The views of a scene show one set of named points, each view turned or mirrored, shifted and resized as a whole, with a little noise and some points left out.
In the rows, zero is written as 128.

Scene 1
View 1
K466: [137 179 129  89 135 103 179 100 166 209 122 127 115 140  97  81 132 119
 105  93 124 116 127 106 136 107 112]
K210: [148 192 189 117  98 133 118 145 152 165 158 119 126 132 119 126 119 113
 111 108 118 154 158 127 114 150 114]
K66: [154 156 200 125 118 124 127 184 129 144 148 127 183 121 133 121 136  89
 118 134 136 114 129 140 105 144 155]
K157: [130 182 145 101 138 112 161  97 168 185 124 140 127 139 102 102 145 118
 101  94 151 129 156 103 129 106 113]
K953: [158 156 209 130 115 124 127 202 130 136 158 131 174 111 112 126 144  71
 145 132 126 133 126 136 136 145 155]
K929: [139 139 185 129 134 125 111 163 108 175 173  98 191 166 126 111 132 116
  65 115 194 127 135 120 165  90 191]
K315: [137 161 180 111  92 117 119 139 166 180 142 113 132 124 134 136 111 136
 111  95 113 164 137 129 123 141 119]
K391: [151 184 213  94  88 135 105 169 143 158 156 107 136 142 169 117  76 125
 101 127 132 134 131 122  73 158 123]
K173: [134 145 184 117 120 111 130 149 157 153 130 138 170 117 132 137 142 107
 123 111 147 137 139 120 121 123 142]
K766: [147 155 198 137 102 122 120 179 142 159 158 122 156 112 110 142 141  95
 135 111 112 161 139 140 152 141 144]
K116: [138 141 184 123 100 102 134 171 172 165 138 129 143  99 108 148 140 104
 164  99  95 177 124 130 168 131 129]
K546: [129 159 173  95  98  94 145 140 203 168 109 141 105 101 118 146 118 117
 172  89  97 181 124 110 146 131  91]
K634: [156 173 200 118 144 114 159 192 144 116 129 169 174  94  95 119 176  40
 175 141 132 110 135 122 126 144 138]
K189: [162 136 210 173 113 128 120 221 102 144 184 116 205 105  88 138 179  65
 136 130 116 140 133 164 172 147 189]
K77: [162 187 206 112 112 130 137 173 140 128 132 150 159 107 133 115 135  72
 136 143 121 100 142 135  55 174 118]
K471: [156 164 207 100 116 125 122 196 127 152 162 115 154 144 134 105 111  90
 124 130 145 123 114 114 133 131 153]
K906: [121 171 158  90 102 108 130  94 188 192 118 125 112 139 142 130 101 152
 100  84 137 161 154 105 113 115  94]
K614: [146 156 176 120 139 113 147 154 134 155 138 141 178 123 108 113 160  90
 116 122 155 109 141 124 126 119 154]
K552: [160 187 187 131 106 137 127 174 127 176 182 104 135 140  94 106 131  93
 110 115 113 143 138 135 157 140 139]
K866: [168 159 203  86 110 106 154 214 148 148 134 129 144 100 132 100 111  67
 178 135  88 112  78 131 112 162 135]
K619: [159 153 203 102 121 113 141 199 136 135 135 143 170 105 131 115 130  73
 151 139 124 105 105 131 105 150 147]
K91: [135 162 138  91 139  91 187 107 175 186  94 155 139 111 107 100 151 110
 128 100 122 101 127 117 103 123 110]
K768: [150 174 204 125 103 136 111 182 133 159 177 110 141 138 117 128 120 101
 116 115 132 158 141 125 153 138 141]
K222: [152 184 187 104 107 120 141 171 159 163 150 127 121 122 107 116 123  90
 147 114 102 146 125 119 137 146 115]
K540: [160 179 181 121 107 124 145 172 140 182 164 111 129 127 103 105 127  94
 126 114  90 132 121 141 138 152 131]
View 2
K546: [106 103 130 135  46 157 130 127  99 150 118 125 115 112  83 131 105 129
  94 144  93 140 135 185 131 102 202]
K768: [ 93 102 112 124  89 120 116  82 158 117 145 136 129 151 100  83 144  97
 114 106 121 175 150 136 140 120 127]
K552: [ 95  98 107 130 120  99 110  87 150 114 148 140 135 151 117  94 127  93
 111 118 118 188 127 122 128 119 131]
K906: [107 100 119 157  87 140 135 133  76 101  88 112 144 136  67  97 122 125
  94 157  75 116 134 175 190 136 153]
K466: [121 110 131 158 137  92 132 119  53 130  88 113 154 135 117 114  81 118
 124 156  93 139  90 143 164 120 165]
K189: [106 108 124 109 120 107 113  79 177 144 191 208 103 182 125  86 112 106
 131  45 172 198 161 122  90  88 118]
K210: [104  99 113 134 114 125 125 109 144 106 139 135 140 132  95 100 135 109
  94 131 116 159 128 154 155 124 128]
K929: [107 124 116 136 109  81 122  69 101 103 112 155 145 214 113  32 125 104
 159  59 128 161 155 119 170 138  85]
K116: [103 104 122 127  61 142 121 113 121 154 145 163 103 141  94 113 103 126
 102 107 117 173 138 163 110 100 176]
K471: [118 136 124 110  83 108 133  65 153 123 132 133 151 136 123  85 136 106
 140  88 139 166 131 143 154 109 110]
K634: [145 121 172 103 124 130 121  88 175 162 144 162 141 125 133 131  94 117
 161  89 166 132 155 132 107  56 163]
K91: [145 121 153 150 145 118 146 135  67 142 100 137 150 119 110 132  74 134
 129 141 114 110 102 164 162  96 170]
K766: [100 103 119 126  88 130 119 100 149 134 158 163 117 150 101  98 122 113
 105  96 132 175 149 149 118 106 142]
K614: [134 120 146 133 135 106 127  98 121 131 122 159 144 160 120  94  99 117
 148  88 141 132 144 133 147  96 129]
K222: [107 111 124 123  90 125 124  94 143 139 136 126 133 109 110 123 120 107
 107 135 116 168 122 151 131 101 165]
K77: [148 121 154 110 140 145 140 100 192 119 149 146 160  96 115 132 134 116
 120 117 162 121 137 164 159  82 119]
K173: [126 116 141 130  97 137 131 108 120 130 124 159 136 154  94  93 114 126
 128  93 134 124 155 161 151 101 135]
K315: [101 103 109 140  85 140 133 120 114 109 130 140 131 135  81  98 129 121
  84 126 105 154 130 176 164 129 140]
K157: [118  96 137 154 140 111 122 125  73 120  84 117 152 154 100 105  94 113
 130 147  93 114 131 135 165 116 164]
K66: [130 127 139 114 118 122 135  89 160 120 148 161 145 141 117  95 130 117
 131  81 156 148 142 152 153  99 105]
K953: [120 120 137 109 103 122 124  82 171 141 159 165 131 139 120 102 122 111
 132  80 156 168 148 145 121  89 129]
View 3
K391: [156  72 167  78 123 120 125  97  92  52 126 110 181 148 102 143  78 156
 105 145 103 115 185  88 121 209  93]
K634: [106 189 120 150 106 168 116  98 112 116  80 103  84 109  91 133 121 114
 150 105 104 137 134  67 154 164 167]
K466: [ 87 165 166 106 103  70  77 148  73  82 148  70 159 155 168 121  91 138
 129 164 152 136 122 112 103  95 109]
K66: [132 126 144 115 127 151 112  97 109  83 111  97 129 120  65 143  82 148
 126 103 119 118 177  92 130 170 155]
K619: [111 149 132 131 120 149 126  83 105  77  84 109 115 111  92 129  90 136
 137 102 101 134 160  75 158 195 149]
K768: [118  92 142 112 100 150 116 122  77  85 152 109 145 160  69 161 107 126
 128 119 107 108 182  71  90 149 129]
K953: [107 131 127 131 113 166 121 102  90  86 116 106 113 128  60 144  98 130
 141  91 106 116 176  71 127 166 160]
K471: [112 108 126 115 115 149 112 101  85  87 125 111 160 133  93 151  85 162
 122 122 100 138 187  80 112 159 156]
K116: [ 57 141 135 139  93 111 114 133  63  50 132 123 109 150  57 136 106 101
 134 115 124  88 145  54 101 141 107]
K766: [ 98 117 142 123 104 142 116 119  79  76 138 110 115 150  45 146 106 107
 134  98 124  91 168  69 102 155 127]
K315: [109 104 168  96 111  93 104 128  78  48 147 106 152 160  78 138  92 117
 108 144 142  88 157  82  96 154  82]
K189: [ 97 127 125 148 115 197 124 108  92  99 139  92  83 139   4 155  99 118
 157  33 123  92 193  79 109 136 197]
K540: [ 95 114 158 116  97 132 128 122  66  70 150  78 136 173 114 130 103 117
 149  90 112 115 167  93 119 147 119]
K614: [117 162 140 119 121 134  88 120 108 107 117  83 125 115  83 141  89 140
 131 123 143 128 151  95 113 125 168]
K91: [ 94 201 164 113 114  68  83 129  96  78 110  71 129 126 147 106  89 127
 125 157 163 131 104 105 134 122 106]
K77: [157 141 162 105 125 147 127  84 121  89  89  86 116 121 107 125 103 122
 135 117 110 127 154  90 167 210 119]
K552: [112  99 152 110  96 151 119 128  73  99 165  82 141 175  92 152 112 121
 147  99 109 113 176  91  97 132 135]
K157: [114 165 163  98 108  85  72 150  93 108 143  75 150 144 137 138 107 130
 115 186 160 123 118 100  94 104 110]
K546: [ 55 150 145 124  84  76 110 139  58  35 122 132 123 156 102 123 114  92
 118 164 125  92 116  46 107 157  59]
K866: [ 68 138 125 137  98 130 144  85  65  41  96 121 133 140 141 111  89 140
 147  98  74 149 164  67 164 198 121]
K906: [117 124 173  85 107  54  79 145  84  56 143 108 171 154 113 138  96 124
  93 202 158  97 122  83  85 138  61]
K210: [131 102 170  95 107 123 117 122  84  78 148  88 145 164  89 145 101 118
 127 124 127 100 164  91 104 157 103]
K929: [129 104 129 107 132 149  68 126  92 110 157  94 176 126  45 174  66 188
 104 130 148 124 200 100  58  94 198]
View 4
K614: [118 109 136 125 131 135  93 172 105 116 139 157 136 140 128 133 151 165
 195 147 130 139 108 104 141 109 113]
K157: [107  92 123 116 157  88  94 159 128  82 129 119 128 151 113 163 154 117
 160 112 136 121 103  71 157 108 119]
K77: [127  96 119 129 124 134  81 159 135 111 102 147 124 118 122  99 146 173
 167 180 127 162 160 132 137 146 135]
K91: [123 110 110 116 162  82  81 162 130 100 136 108 161 125 112 156 155 143
 159 140 117 126 122  72 157 127 100]
K173: [117  99 146 125 154 141  74 160 117 133 128 150 125 127 118 134 148 162
 180 124 142 139 121 106 131 114 106]
K634: [118 114 104 129 125 135  83 150 112 134 144 182 173 117 114 112 142 179
 204 195 124 132 131 128 132 125 126]
K116: [139  98 123 142 188 154  67 138 137 147 125 150 141 106 116 153 141 154
 194 121 133  98 118 127 109 104 123]
K540: [150  95 111 142 155 153  91 164 140  93 111 125 121 126 134 145 144 148
 195 139 118 113 115 132 112 111 148]
K466: [123  99 112 112 159  98  87 163 132  73 132  97 139 144 116 171 153 121
 173 114 122 110 101  70 144 111 113]
K222: [134  93 107 129 156 145  74 142 145 103 111 130 133 121 113 141 140 140
 194 139 130 110 129 126 111 117 141]
K471: [128 100 134 109 121 174  67 166 118  99 117 135 113 136 122 122 140 165
 218 140 135 138 120 127 104 120 123]
K552: [140  86 123 140 144 162 100 164 131  91 112 146 109 139 134 143 143 142
 206 133 131 115 102 133 112  97 157]
K866: [154 118  99 125 143 167  54 159 140 111 113 112 149 101 123 120 139 183
 210 172 107 126 149 138 101 145 120]
K768: [127  83 134 133 143 173  80 152 127 109 111 153 102 136 124 135 139 147
 206 123 145 122 114 140 105 101 144]
K315: [131  80 138 133 175 146  74 153 142 115 100 123  98 124 120 148 145 141
 167  99 143 127 127 115 117 113 126]
K391: [131  77 141 116 134 163  61 162 145  89  78 108  75 129 118 114 141 151
 174 119 144 159 150 131 109 134 128]
K546: [128  92 107 124 197 125  48 119 154 139 111 123 148 101  92 159 135 131
 170 109 140  95 137 110 111 120 116]
K953: [135 103 128 136 136 172  81 164 119 132 127 167 132 123 128 118 143 178
 210 159 128 134 122 139 115 115 131]
K66: [130 101 139 130 130 162  83 176 116 118 120 155 113 129 132 117 147 181
 194 152 130 154 125 127 126 121 122]
K906: [110  79 139 112 177 108  64 141 146 101 104 105 101 133  99 159 148 114
 149  78 154 124 127  84 134 114 111]
K189: [147 106 138 165 143 195 109 178 102 149 140 199 128 121 153 128 148 192
 225 161 122 128  95 152 113  89 141]
K619: [132 110 118 126 126 153  68 159 125 124 120 149 144 112 121 108 144 185
 195 177 123 147 147 132 118 139 121]

In a view up to two points have been moved. Name them for each view, in the order of its rows, or write none.
view 1: K210, K619
view 2: none
view 3: K866
view 4: K157
